Each row is a point on a tangle of strands that fork and nearly touch. The rows are in no order.
In the rows, zero is written as 128.
Points whose rows are less than 227 apart are linked; no others are.
bunal: [118  66 124 139  93 172  85 128  96 115 110  92 140 159  41  89  43 146
 115 138 146  82 122 132 116 165 115  61  93  91 134  93 133  68  97  92
 173  72  76 141 132 141 127 167 142 143 142 105 141 105 128 144  85 168
 105 179  63 103 117 125 175 102  47 127 141 149 125 184 132]
Fuv: [127 124 104 168 114 166 167 183 139 133  96 147 153 147 120 163 136 134
 136 162 149 132  99  91 120 145 165 116 138  91  99  97 123 186  78 147
 134  72 113 106 117 119  88 122  90 115 128 143 164 125  83 131 138 137
 122 106 100 105 109 175 139  75 123  73  98  91 162 170 115]
gemaf: [137 133 110 142  81 151  97 119 152 120  56 123  86 132 163 134 147 158
  81 100 149 119 148 121 133 109 137 110 128 167 139  94 159  93  98  94
 117 145 103  89 134  99  96 138 119 134 124 132 110 110 124 142 131  78
 103 171 140  80 167  97 100 149 123 119 152 134 100 126 177]
vilib: [150  89  69 122 116 137 170 129  83  59 142 119 143 146  76  90  83  88
 182 147 122 121  78 128 162 135 108  74 137  98 101 143 172  87 104 196
 142 151 128 111 134 131  75 125 109 120 174 125 181 154 139 159 109 143
 137 157 103 150 175 124 165  56 151 150 109 146  97 139 104]
gad: [212 107 154 146  83 141 200 151 139 195 129 130 155 100 190 135 148  86
 147 128 130 169 153 122 180 143 109 161 141 110 153 133 208 135 177 124
 131 181  95  18 163  84  89 109 101 119 139 161  74 122 106 155 105  34
  98 195 109 121 185 105 112  95 117 167 167 147  91  92 136]
mogi: [136  92 126 156 162 158 111 127 110  97 163 129  59 110  77 111  83 104
 154 146 112 130  58 137 144 153 154 154 140 122 164 154 134  92 154 166
 126 126 142  93  99 152 121 139  90  89 133 103 148 168 145 193 133 167
 139 106 142 173 106 167 146  73 113 124  91 141 134 113  87]
tov: [135 128 104 133 141 100  67  55 132  52 134 104 111 132  71  86 113 152
 148 104  97 160 154 120 174 112 154  67 152 137  99 159  71  77 120 147
  85 110 149 155 119  86 118 152 119 123 123  98  79 163 137 112 166 117
 126 147 136  78 142 110 140  75 109 148 108 117  87 133 141]
gofu: [ 81 170 137 123 150  80  91 150 123 106 131 150 106 102 166 164 135 132
 124 150  90 150 138 117 127 132 160 139 183 100 126  76  62 187 100 180
 114 118 155 154 130  87 146 115 143 149 168 127 147 175  91 121 143 157
 128 111 145 146 115 130 140 122 134 103 108 117 144 142 117]
gur: [ 98 101 195 149 119 168 148 145  95 159 162 164 114 160  93 108 149 163
 156  92 124 151  97 129 112 147 115 127 119 175 125 177 139 154 111  96
 145 105 171 141 139 142 136 145 144 116  76 131 140  87 126 104 175 170
 138 100 111 157  91 161 116 158 133 108 104 114 126 113 119]
tinor: [153 161 117 168 131 134 140 165 157 213  99 168  90 147 145 116 164 115
 103 139  99 159 156  98 109 108 154 133 122 137 121 112 145 136 142 113
  90 154 133  39 160  91 143 111 119 107 106 108 142 163 114 126 112 115
 133 134 180  94  99 150 115 129 108  97  98 120 132  94 101]
Momu: [145 155  66 146 127  66  38  88 122  59  75 143  77 127 159 129 127 139
  91 125  69 146 171 119 162 103 125 100 165 149 100  81 115 104  80 145
  80 128 137 142 147  87 106 109 108 158 169 127 106 156 111  98 129 100
 134 152 140  71 170  83 145 110 138 122 139  81 117 150 168]
vuf: [114  68 192 113 127 156 127  94  85  88 163 117 170 118  38  73  73 144
 171 114 104 139 117 126 123 122 122  92 120 143 109 187 149 127 127 148
 140 112 148 172 113 135  76 135 140 144 142 134 108 127 161 148 176 156
 138 141  77 159 101 134 148 138  88 125 133 116 100 141 107]
turen: [109 173 115  50 120 129 142 110 133 151 152 137 139 165 157 114 149 148
 162 113 195 135 106 161  77 115 119 102 124 164 118 189 135 160 172 105
 155 157 157 173 121 185 174 118 151 137 118 121 132  85 147 123 149 159
 117  76 158 155 107  92 133 219 180 162 140 163 100 110 165]
rifo: [108 119 138 131 101 147  70 114  97 132 108 119 146  95 139 145 110 148
  88 113 133 136 194 134  95 133 116 121  74 152 149  95 137 147  97  78
 146  77  57 176 124 156 146 157 159 127 125  97  97  77 135  99 114 163
  87 173 121 119 139 128 149 194  97 135 167 135 130 142 172]
sof: [159 122  83 138  83 113 109 111  75  20 156 117 152 160  93 145 111  54
 179 115  98 122  94 116 185 108 126  52 146 118 133 104 131  81 116 196
 106 124  98 162 165  90  84 117 112 140 168 118 187 159 155 131 101 150
 124 184  82 112 198 109 159  55 163 152 156 132  74 175 128]
kaz: [144 163 132 114 111  95 106 117 146  83 145 116 137 143 194 161 188 174
 147 107 142 102 117 125 154 112 151 152 122 125 110  70 100 146  56 147
 142 117 160 182 141 119 145  89 143 145 137 142 160 120  76  81 130  97
 155 113  97 101 137 119 138 114 169 103 113 111 114 157 169]
Faz: [ 99 116 114 186  68 177  99 129  96  83 101 117  99 176  51 166  89 162
 146 133 103 136 134 111 142 125 150  72 113 117 128 101  89 114  58 117
 155  71  58 150 124  93  98 159 123 112 140  94 130 150  95 110 141 163
 106 177  76  99 155 161 144 120 127  98 103  81  97 168 146]
fuz: [130 100 140 132 166 137 151 178 160 185 170 151 137 153 134 111 162  88
 149 147 147 119 114 153  86 154 105 148 110 145 142 157 138 118 194 100
 113 124 146  92 106 158 166 147 123 135  90 174 107  78 143 138 117 138
 122  78 167 144 129 127 136 110  95 166 137 134 214 103 121]
loz: [164 155 121 153  67  75 117 114 111 109 127  96 117 140 168 151 191 143
 148  73 174  99 136 118 150 111 165 121 134 129 208 124 140 131 135 134
 133 154 115 122 106  99 161 111 153 133 151 100 141 117  97  99  90  92
 109 151 131 109 168 104 114 146 137 139 116 154 121 136 130]
Tiden: [180 121 147 141  66 158 192 139 110 129 102 143 133 132 162 149 129 112
 146 137 151 162 117 106 175 136 137 149 155 108 141 116 207 121 129 109
 123 150 104  37 147  87  71 102 115 125 144 143 148 119  97 144 116  76
 104 177  80 114 190 140 107  96 133 133 131 149  73 125 126]
lelu: [ 98 106 120  91 167 151 141 155 129 153 113 147 115 117  87 129  95 100
  94 164 161 133 117 160  68 158 121 135 119 147 121 157 142 141 155 109
 143  88 132 135 108 176 146 146 136 111 112 130 137  91 130 157 120 175
 114  99 157 159 124 133 147 169  88 143 138 159 170 123 118]
fazi: [ 79 186 140 105 187 134 103 148 137 155 140 124 122 141 158 187 112 120
 116 129 190 145 114  94  75 137 175 151 168 112 155 154 112 185 141 164
 168 150 123 161 112 136 174 146 142  97 107  95 145 169 113 105 126 176
 156  90 135 187 134 159 148 187 179  95 146 167 160  96  87]
bulas: [151 117  90 168  90 113  83 104 104  74  88 125  89 153 113 139 121 124
 121 141 106 154 140  98 184 133 127  87 130 135 155  79 138 119 109 121
 102 133  86 107 138  83  87 144  98 110 162 121 115 138 147 116 128 106
 125 195 124  91 194 105 131 100 129 124 146 137 108 165 146]
gif: [128 135 117 115 106 131 123 138  95  95 172 116 101 100 121 148  81 117
 156 169 129 107 118 108 138 143 138 138 116 114 156 109 135 112 110 155
 105 127  77 160 126  85 147 114 190 110 159  99 163 166 104 126 109 130
 124 127  87 153 179 145 130 136 121 109 113 154 100 150  80]
tep: [119  75 110 126 138 156  89 120  99 109 106 114 157 132  65  83  57 124
 132 145 157 111 107 140 110 140 103  65  83 161 103 119 154 112 105 109
 146  75  65 151 123 157 123 164 125 139 155 114 134  82 167 119 115 178
 126 163 117 135 106  84 166 132  64 117 178 139 136 174 166]
Mukog: [156  44 188 157 116 147 221 150 135 195 136 116 205 148 110 148 158 113
  75  94 100 128 152 118 110 153 114 163  90 129 158  95 123 139 166 115
 133 128 103  76  96 125  86 133  96 128  71 158  81  92 161 142 143 130
 100 166 116 123 131 162 106 104  82 154 160 102 166 112 110]
Vas: [ 69 115 192 138 111 172 114 116  88 118 144 152  78 158 132 136 114 167
 159 112 118 147 127 133 118 145 112 109 132 159 126 157 105 123  95 120
 131  87 160 147 163 113 140 116 160 141 111 116 134 101 110  91 144 123
 158  98  79 166 112 154 143 137  98 105  90 129 102 142 111]
gik: [185  90  96 155 109 126 129  86 156 113  99 110 118 117  91  74 157 137
 115 107  86 127 169 131 153 140 140 102 122 140 102 147 105  80 146 135
  93 161 167 105 140  92 112 138 113 138 123  89 118 121 140 124 134  88
 141 161 137  76 128 116 132  80 109 129  88 100  91 142 122]
Nub: [124 114 173  89 140 140 187 119 127 153 129 123 183 121  68  91  88 119
 147 117 122 155 112 147 119 158 135  94 132 116  67 185 167 119 141 119
 151 142 145 109  94 179  59 147 101 136 103 153 108 120 174 182 168 172
 114 126 103 154  94 124 103 139  95 165 129 129 120 114 114]
Los: [155  74 140 184 128 133 149 139 107 154 116 158 184  71 141  77 166 131
  75 123  83 108 198 140  97 150  47 189  87 114 140  80 157  89 146 116
 110 167 133 126 148 114  56 113 103 174 132 122  77 100 118 113 149  55
 151 154  94  98 127 123 123  83  91 131 180  64 131 128 124]
Resoz: [137 134 104 139 112 132 127 149  84 115 208 129 115 104 167 172 118  74
 174 191 138 103 124  94 148 135 158 162 140  54 216  94 142 127 124 192
  94 152 102 131 144  97 144 118 177 116 152  93 181 156 112 113  58 135
 140 108  74 161 207 165 130 108 132 113 134 170 105 130  79]
Buzi: [118 160  83 100 123 117 177 122 188 132  71 100 137 149 114 167  99 147
 120 140 204 120  81 105 103 145 191 111 151  78 112 163 118 126 122 112
 151 159  95 140  80 163 140 152  97 117 107 113 113 100 100 174  93 146
 100  88 116 123 137 155  97 134 130 143 100 126 168 155 131]
gez: [103 169  73 143  96 109 108 151 180 147  30 131 132 119 192 159 175 177
  77 112 120 130 177 107  71 117 129 114 128 141 118  61 115 145 121 120
 134 143 138 123 154 129 164 110 156 160 122 111  94 101 124  92 129 140
 117 128 114  92 139 112 195 174 129 123 138 117 123 144 163]
goro: [104 133 138 136 130 140 124 102 116 152 150 122 121 152 121 103 165 166
 149  66 135 155 107 134  88 120 120 106  91 189 105 170 102 139 139  94
 139 139 161 149 122 170 170 142 140 116  76  95 115  75 162 115 180 161
  98  92 122 122 107 113 155 170 148 145 110 140  98 123 158]
Sor: [104 143 107 163 123 120  51 135 121  97  57 179  84 131 163 127 135 171
  96 152  74 156 182 116 128  80 102 121 124 152  94  53 112 150  67 132
  94  99  98 137 152 113 115 110 127 135 145 147 116 141  97  67 143 128
 125 162 124  83 126 117 147 146 155  86 146  73 101 156 165]
Zem: [116 206  81 106 162 117 152 134 172 143 110 123 136 133 158 185  93 116
 121 149 224 124  81  94  80 142 172 107 165  69 140 191 124 150 143 151
 183 176 111 166 102 178 160 149 106 109 114 129 123 146 103 110 119 174
 127  64 138 170 129 140 139 189 167 141 102 130 174 121 116]
fipe: [122 158 159 113 192 131 144 115 129 143 195 141  69 164 213 158 152 117
 117 108 137 116 120 112 146 120 121 160 135 144 159 141 125 143 141 133
 102 134 176 110 166 133 160 113 105 122  97 162 157 142 114  94 110 113
 175  73 149 131  98 134 102 152 164  94  90 172 140  56 105]
Degi: [137 143 111 181  37 158 140 142 116 122 101 121 117 210 115 182 145 172
 160 126 156 143  98  92 136 124 182  95 133 106 126  92  87 130  60 109
 165 100  95 127 128 125 105 141 129 123 132 122 173 137  65 122 141 163
 112 128  79  86 149 165 148 111 152 108  98  97 126 148 121]
gufi: [118 102 122 123 130 153 116 117 111  99 132 118 135 109 130  85 120 112
 138 143 127  87 150 137 136 156  74 145  84 114 125 106 130  76 123 104
 118 111 123 163 139 152 107 120 138 137 136 137 122  71 130 116 120  64
 155 138  85 118 117 105 116 119  81 126 158 110 115 185 111]
ladit: [146 184  92 122 178 144 112 112 133 135 150 129  71 140 160  95 161  64
 137 108 150 117 104 164 152 108 149 100 192 129 144 211 126  93 177  99
 118 137 176  67 158 149 154 125  80 123 142 149 172 150 156 166  91 130
 133 118 210 133 129  94  99 123 157 139  65 150 152 115 131]
Noze: [114 170 133 120 153  59 151 130 153 136 146 101 133 102 172 192 152 135
 113 128 101 129 169 108 138 110 138 161 167  60 123  81  97 159 130 129
 111 150 142 141 121  69 157 122 131 130 123 133 132 208 110 135 125  89
 122 107 165 122 143 138  94 140 158 122 124 119 165  90 128]
Gok: [121 121 122 148 142  75  78 132  98  71 138 143 151  95 107 121  95 130
 161 169  70 143 125 100 162 136 131 118 156 118 112 117  87 160 113 196
 123  79 132 158 122  69 148 121 144 146 181 107 110 160 134 113 140 144
 140 134 108 168 117 101 165  95 103 115 129 127 133 173 115]
zeza: [128 164 135 132  88 115 139 149 147 113 103 135 133 112 190 217 148 156
 110 137 171  80 152  99 124 139 162 172 107 118 131  36  99 145  73 135
 163 111 112 166 122 153 148  89 160 138 147 148 143  96  87  87 121  98
 101 113  74 118 134 146 128 127 133  98 153 116 123 149 130]
dap: [102 135 138 155 162 111  69 120 111 143 116 118 101  75 116 138 125 144
 100 114 102 154 175 128 131 114 119 113  90 157 142 111 114 164 122 111
 108 118 113 186 113 134 180 146 171 119 133  69  78 151 148 102 138 152
 107 171 181 110  96 117 147 193 137 129 155 161 126 119 157]
lega: [161 130 137 132 149 123 156 103 142 125 184 119 111 171 171 128 182 148
 146 119 119  88  99 142 150 117 103 175 104 137 125 134 134 115 142 150
 117 136 181 141 137 122 159  97 112 132  92 174 154 120 125  89 118  79
 190  88 144 130 100 126  94 109 145 109  93 123 137 102 116]
Revo: [115 138 126 103 123 133 121 130  95 150 117 126  94 129  85  93  86  97
 107 164 164 145  81 124 126 114 167  90 144 140 118 172 165 129 147 137
 115 147  94  92 126 123  97 157 110  90 140 106 169 140 137 200 140 184
 102 155 151 138 168 100 106 197 154 147 126 149 125 111 141]
zavu: [126 177 103 149 122  98 120 159 167 179  65 181 101 126 184 146 171 151
  88 120  91 162 175  85  79 104 164 139 127 122 129  88 115 153 142 136
 128 167 131  86 163  73 147 104 160 129 110  98 121 153 113  92 117 136
 143 111 166 105 112 167 170 192 124 112 115 111 129 100 120]
Gade: [ 85 122 136  53 177 124 114 116 149  96 168 109 143 121  84  94 100 145
 163 130 128  99  99 168 122 114 102 142  94 145 109 137  97 126 139 150
 149  93 165 200  87 178 150 133 132 134 129 134 112 140 182 132 136 133
 183  79 127 168  49 122 124 107 126 126 149 148 138 123 118]
buza: [ 88 117 107 187 141 151  81 188 117 139  88 188 108  93 169 126 157 157
 109 169 101 110 192 127 100 120  82 172 101 140 142  56  96 162  92 130
 135  79  97 160 171 142 144  84 142 134 149 126 124 131 119  53 121 119
 145 146 113 129  96 128 134 140 129  76 129  92 149 155 115]
roro: [107  97 185 136 166 110  96 132  92 172 167 126 124  84  96 107 129 121
 131 131  88 140 150 146 119 116 151 147 109 170 153 161  97 155 181 129
 103 118 126 191 121 110 165 146 174 119 129  78  79 143 177 135 152 174
 126 140 203 161  95 102 154 181 112 138 150 152 133 100 115]
Rufed: [146 102 168 106 111 131 147 120  91 133 116 106 146  80  90  96  73  93
 122 147  92 138 152 146 169 108 137 154 119 126 159 148 184 164 157 151
 109 153  88 130 100 112  95 142 137 105 162 121  92 156 156 133 151 121
  91 207 133 141 165  99 118 133 146 155 171 159  87 100 134]
Lisu: [160 139 132 137 130 105 167 122 168 137 132 132 191 135 119 193 129 127
 123 134  80 142 151 103 111 160 144 148 151  75 107 126 103 149  88 153
 105 140 155  77 118  42 124  89 136 144 101 134 136 155 107 160 138 108
 157  90  95 108 128 193 105  77 127 113  89  81 124 122  96]
Lotam: [133 103 154 163 157 134 129 173 119 194 113 140  90 107 128 110 149 121
  94 143  83 164 158 118 141 124 125 139 115 140 133 113 127 145 157 101
  86 132 132  81 143 114 119 147 126 126 104 127 111 134 135 128 156 145
 110 162 178 131 112 145 123 130 118 123 121 118 153 111  90]
fav: [139 159 121 112 195 157 146 120 152 129 155 145  78 150 154  93 129  81
 123 106 133 115  88 164 168 147 126 139 190 116 116 202 151  90 156 104
 130 132 187  69 142 199 157 128  88 142 133 172 147 161 141 161  72 134
 159  58 194 146  60 138 104 100 152 132  70 156 159 100 110]
fem: [120  95 156 107 141 146 168 134 128 214 118 117 137 107  86  75  97  95
 105 155 149 146 102 137 118 151 136 102 133 145 109 156 168 136 161 106
 127 114 116  82 117 170  89 174 101 108  95 147 119 108 147 186 147 179
  92 152 166 164 144 104 119 173  91 159 136 146 166 126 143]
rofe: [113 164  61  75 157  83 150 116 183 110 110  79 151 120 112 128 115 138
 139 137 142 115 105 144 129 128 157 121 146  81  69 166  78 125 127 132
 160 142 135 160  75 146 141 153 119 126 156  99 116 158 134 163 112 135
 122  98 154 135 121 122 123 140 137 130 105 106 146 148 127]
bular: [133 136 160 184  42 163 102 154  99 122  99 140 120  92 177 186 168 157
 153 126 173 103 156 118 148 128 155 197 111 116 163  51 126 141  75 106
 153 102  78 149 143 101 139  88 174 119 170 133 158 113  76  60 114 100
 121 169  79  95 152 151 106 147 130  96 141 111 100 155 146]
mapef: [121 169 161  86 157 142 153 140 164 147 161 163 105 145 176 176 108 129
 123 172 190 108 127 120 122 137 136 181 126 135 156 148 144 133 137 115
 123 127 124 138 135 153 139 126 159 115  80 174 148 103  83  97 115 100
 138  58 118 136 129 167  95 171 163  88 135 156 145  95  96]
fen: [133 100 195 138 106 108 129 127 106 156 105 138 115  99 157 114 125 120
 102 137  71 163 170 149 155 125 106 148 141 134 145 134 159 176 141 120
 101 150 118 116 132 102  94 128 145 118 142 128  81 123 132 125 164  98
 111 194 153 154 149 112 130 158 126 139 140 143 118 114 125]
fodu: [103 104  97 119 153 119 130 145 174 145 124 132 132 113 159 121 192 159
 103  92  88 127 136 150 102 102  47 148  71 172  90  96 116 127 158 110
 114 125 199 143 150 173 179 111 128 175  71 146  84 118 173 118 147 134
  99 106 163  89  62 111 168 149 148 153 121 120 133 102 118]
bon: [109  60 151  87 143 157 114  90  99 117 119 123 180 100  31  41  47 113
 140 147 135 110 129 151 109 135 100  90 110 142  89 136 165 130 118 149
 165  68 120 159 112 184  83 142 131 130 154 136 141 101 189 124 159 172
 119 156 102 165  90 112 179 120  61 147 166 131 128 149 132]
nav: [173  74 197 177 106 139 181 134 167 169 100 121 203 123 129 120 160 146
  89  48  88 153 156 118 127 124 116 157  97 135  98 123 163 146 129 115
 140 132 140  70 111 118  72 120 119 137  83 161  91 106 126 132 184 118
 115 163 127  85 117 164 124  99 122 149 128  89 117  89 141]
pud: [144 142  89  92 157 100 107  91 143  47 181 112 135 153 149 119 160 146
 166 126 116  87  81 131 146 111 143 145 128 122  97 100  84 114  84 167
 137 104 172 187 121 142 146 124 127 148 117 154 167 148 105 102 122 100
 171  82 124 131 128 104 132  73 155  97 101 108 120 149 136]
fiv: [124 171 190 142 130 124 163 152 138 169 137 160 162 154 129 187 136 123
 113 151 106 152 165  94  89 143 129 179 118 107 160 127  94 136 125 118
 115 159 126  80 144  63 126  82 155 134  96 147 138 121 130 109 126 105
 148  74  74 148 112 168  51 112 135  90 126 110 146  99  95]
nos: [171  81  56 139 151 155 145 135 127  48 147 127 126 117  58  75  90 104
 197 141 113 115  55 139 146 165 142 130 139  93 121 164 129  87 138 183
 142 130 163  90  93 128 104 139  97  90 152 102 167 167 144 184  80 159
 161 104 128 144 112 157 141  10 125 132  93 122 120 133  91]
gug: [101 159 188 100 158 163 153 164 130 175 176 158 128 171 122 163 112 112
 113 168 160 102 159 115  84 155 109 186 102 137 184 161 132 115 149 129
 106 126 124 118 121 119 147 132 164 128  81 184 145 112 105 113 137 120
 156  47  90 189 128 200  78 136 126  87 149 164 154  78  69]
fafi: [114 113  67 112 131 118 128 152 174 159  81 109 163 152 146 112 178 157
 120 102 137 141 110 156 126  76  88 104 129 152  72 122 126 141 145  84
 141 147 165 108 138 147 161 139 114 160 123 144 108 101 171 119 140 138
  77 124 174  88  90  67 116 152 166 170 143 106 125 130 178]
Nati: [ 82  83 121 175 162 144 108 178 127 136 128 172 110  98 152 129 169 162
 104 119  91  94 161 123  74 110  26 166  64 155 127  67  98 144 122 123
 124  83 137 166 162 153 170  98 135 167 118 150 105 103 137  93 145 122
 145 106 147 130  68 130 158 131 138 102 153  92 152 144 125]
rosi: [113 137 129  77 215 137 141 136 165 114 186 131  51 120 175 131 111 117
 109 110 115 120 114 172 139 135 110 178 175 133 116 141 134 115 165 112
 122 135 181 118 144 163 180 134 108 134 128 185 127 184 152 155  89  96
 181  61 185 174  60 151 108 105 160 120  85 172 163  63 125]
Rut: [134 143 129  87 127 108 148  92 104  90 113 115 144 129  69 127  68  94
 109 148 117 165 102 127 166 105 145  92 167 116 107 152 158 143 137 148
 122 134 106 113 121 111  76 141 117  99 170 111 143 164 146 168 169 144
  83 176 144 139 182 106 112 147 174 154 137 139 123 122 132]
Zepif: [179  83 181 174 121 114 142 114 147 151  87 145 206  96 128 107 155 154
  83  68  54 130 187 153 127 126  88 169  86 145 120 111 152 129 127 134
 122 148 148 112 143  80  62  95 109 176 111 157  79 119 114 108 191  59
 160 156 114  99 111 151 160  79 111 134 149  59 101 110 125]
vaz: [143 127 141 117  77 113  95  89  71  53 177 103 135 111 107 131 112 109
 176 127 125  91  99 135 166 116 145 116 122 120 151 107 128 111  89 162
 128 122  99 172 129 110 125  86 166 134 186 100 175 136 112 116 126 124
 128 161  84 150 183 112 138 114 145 130 131 145  81 166 145]
finuk: [171 137 109 119  95 102 161 100 158 110 121 136 142 136 124 145 120 123
 127 117  91 138 132 124 144 181 141 115 156  87  80 133 116 106 106 123
 120 151 153 110 124  89 116 117 107 138 122 105 136 131 112 161 126 102
 134 136  98  90 148 168 107  73 104 130  80 115  93 142 101]
Nup: [168  74 158 128 120 145 226 161 160 181 141 106 206 109 136 120 153 100
 125 103 127 135 147 140 178 123 118 159 112 108 132 115 188 128 189 127
 128 186 113  81 128 129  97 131  79 126 106 159  67 123 151 138 109  62
 106 207 126 128 139 107 125  91 104 158 180 133 149 104 131]
kuni: [110  97 114 179 104 164  84 137  79  68 121 127  93 151  57 133  54 140
 164 138 126 116  81 102 122 156 150  72 116 111 123 123 116  90  81 119
 151  67  87 164 110 112 124 151 147 120 178  94 149 144  98 134 114 178
 136 157  84 125 152 165 172  75  91 121 108 128 109 178 130]
peza: [119 202  29 103 134  93 132  83 171  84 143  86 164 142 108 102 123 129
 148 122 154 143  83 163 144  78 168  88 201 105  61 177  47 101  87 138
 168 140 140 154  89 157 133 158  93 131 124 122 135 170 115 161 128 148
 139  78 163 124 120 121 107 106 178 152  95  84 134 140 159]
retoz: [ 79 144 166  93 184  96  83 150 104 163 192 134 116  89 116 122 112 112
 121 138 132 131 125 121 104 125 157 152 158 154 185 188 129 164 186 139
 127 140 152 177 131 119 195 129 159  85 135  78 129 159 115 131 128 175
 140 112 149 186 120 120 143 186 143 110 144 174 149  76  86]
sil: [150 105 132 139 130 122 140 125 123 134 143 155 148  60 147  67 155  95
 135 173 117 112 176 147 130 161  56 168 122 115 136 120 129  77 157 127
  96 166 143 136 173 131 100 109 108 150 152 123 101  93 126 151 121  14
 168 148 121 124 148  86 101 105 110 133 173 108 111 142 104]
padu: [142 189 106 121 142 111 102  97 141 146 108 116  89 151 158 144 168  82
 120 111 166 118 114 130 151  86 160  88 172 152 148 187 113  89 160  95
 114 168 131  42 157 118 146 136  80 120 138 145 131 137 163 185 101 115
 116 121 176  98 173  88  70 165 157 151  91 149 128 126 174]
zotub: [153 158 114 128 151 173 113 113 117 150 158 124  58 148  91 111  86 115
 124 152 146 159  65 107 130 139 180 117 154 134 160 202 148 106 137 133
 113 130 110  68 126 152  97 143 111  62 104 124 175 165 106 185 120 176
 108 103 143 131 147 165 104 116 146 144  75 138 149 113  98]
rimi: [106 127 172  65 111 131 121  66 122 106 185 114 112 140 136 131 111 168
 150 127 135 100 133 155 116 118 100 118 121 150 114 143 105  99 127 131
 134 120 133 212 133 162 154 118 158 140 121 126 124 114 128 132 134 102
 182  98  71 177 108 134 141 150 108 131 128 157  89 118 144]
sivi: [122 107 112 119 101 115 142 121 154 121  64 102 187 134 117 124 145 169
 102  90 134 147 101 130 131 105 120  75 154 131  82 135 147 147 106 118
 159 110 156 109 116 144 108 144  94 128 117 127 117 110 136 138 167 148
  79 153 143 109 124  67 128 118 136 134 136 110 145 164 184]
vod: [ 77 157 109  47 167 126 158 150 149 134 156 128 151 145 115  98 130 120
 161 127 156  76 100 192 103 117  56 146  76 158 115 135 105 144 171 114
 158 114 161 188  83 241 160 122 137 152 109 157 125  84 188 115  94 154
 177  48 132 158  43 150 139 117 124 162 180 140 168 109 131]
sela: [149 166 152  84  58  94 129 124 118 147 119  97 142 159 174 143 147 144
 141 123 205 121 120 144 102 126 160 113 136 150 152 151 150 140 145 101
 157 159 116 133 108 135 149 124 171 144 148 124 152  74 128 124 132 130
 104 110 128 135 164  84 138 184 132 160 157 158 110 129 167]
Kepa: [124 192 108 135  92 116  92 107 125 151  72 132  83 143 183 164 145 115
  78 125 162 162 135 124 148  82 145 121 167 165 153 118 120 116 119 105
 101 154 113  57 167  96 113 120 108 100 136 134 137 131 117 172 133 124
 120 157 182  93 161 106  71 179 164 140 134 141  96 107 171]
lif: [100 117 115 110 167 105 153 175 159 154 170 130 147 140 126 101 183 113
 162 119 144 115 107 181 103 135  89 132 121 145 118 142 138 133 198 104
 120 146 171 157 102 185 170 167 139 131 110 160 134 110 171 107 101 137
 129  86 195 131  62 112 116 128 137 170 147 134 196 110 118]
zalok: [162 164 131 134 143  75 155 118 151 163 147  91 136 134 183 182 171 131
 125 111 176 133 106  92 140 107 175 152 150  79 175 150 147 165 156 128
 134 178 116 117  97 109 165 121 128 104 113 130 131 154  80 114  96  97
 110 119 155 101 156 117  98 160 143 123 115 146 156 104 141]
piva: [134  63 145 141 114 150  84 104  98 120 101 117 151  90 112  96  96 109
  93 125 148  96 180 135 119 153  63 127  72 138 132  75 140 129  97  91
 132  75  55 157 130 173 102 147 132 136 129 133 101  74 144 121  86 116
  98 179 117 116 119 117 126 145  53 130 189 122 136 184 173]

A fork is a point with three links. Follow the links from the first point to the second and name the forks in between, in order.
zotub / Mukog -> Revo, fem, tep, piva
rifo / lif -> piva, tep, fem
fen / Noze -> Revo, fem
Zem / vaz -> piva, tep, fem, Revo
fazi / Mukog -> piva

A fork is a point with three links, a tip a point with one. Leave the first point through the second and follow the links. Name the first fork or tip that comes.
Gok / gofu -> fem
rosi / fav -> sivi
bulas / gemaf -> fipe
Nup / Mukog -> piva
Resoz / gif -> Revo
fuz / lif -> Gok
piva / gufi -> Tiden
rifo / dap -> peza

Follow the links from the first point to the second, and from the first to the third. Name the last point that the two ways share.
gur / Los / Degi -> tep
Buzi / Degi / Nup -> piva
tep / zavu / nos -> Revo
buza / gik / kaz -> fipe
Lisu / buza / kaz -> fipe
sof / Buzi / fuz -> fem
piva / vod / nos -> fem
fazi / Tiden / lif -> piva
kuni / Mukog / Rufed -> tep
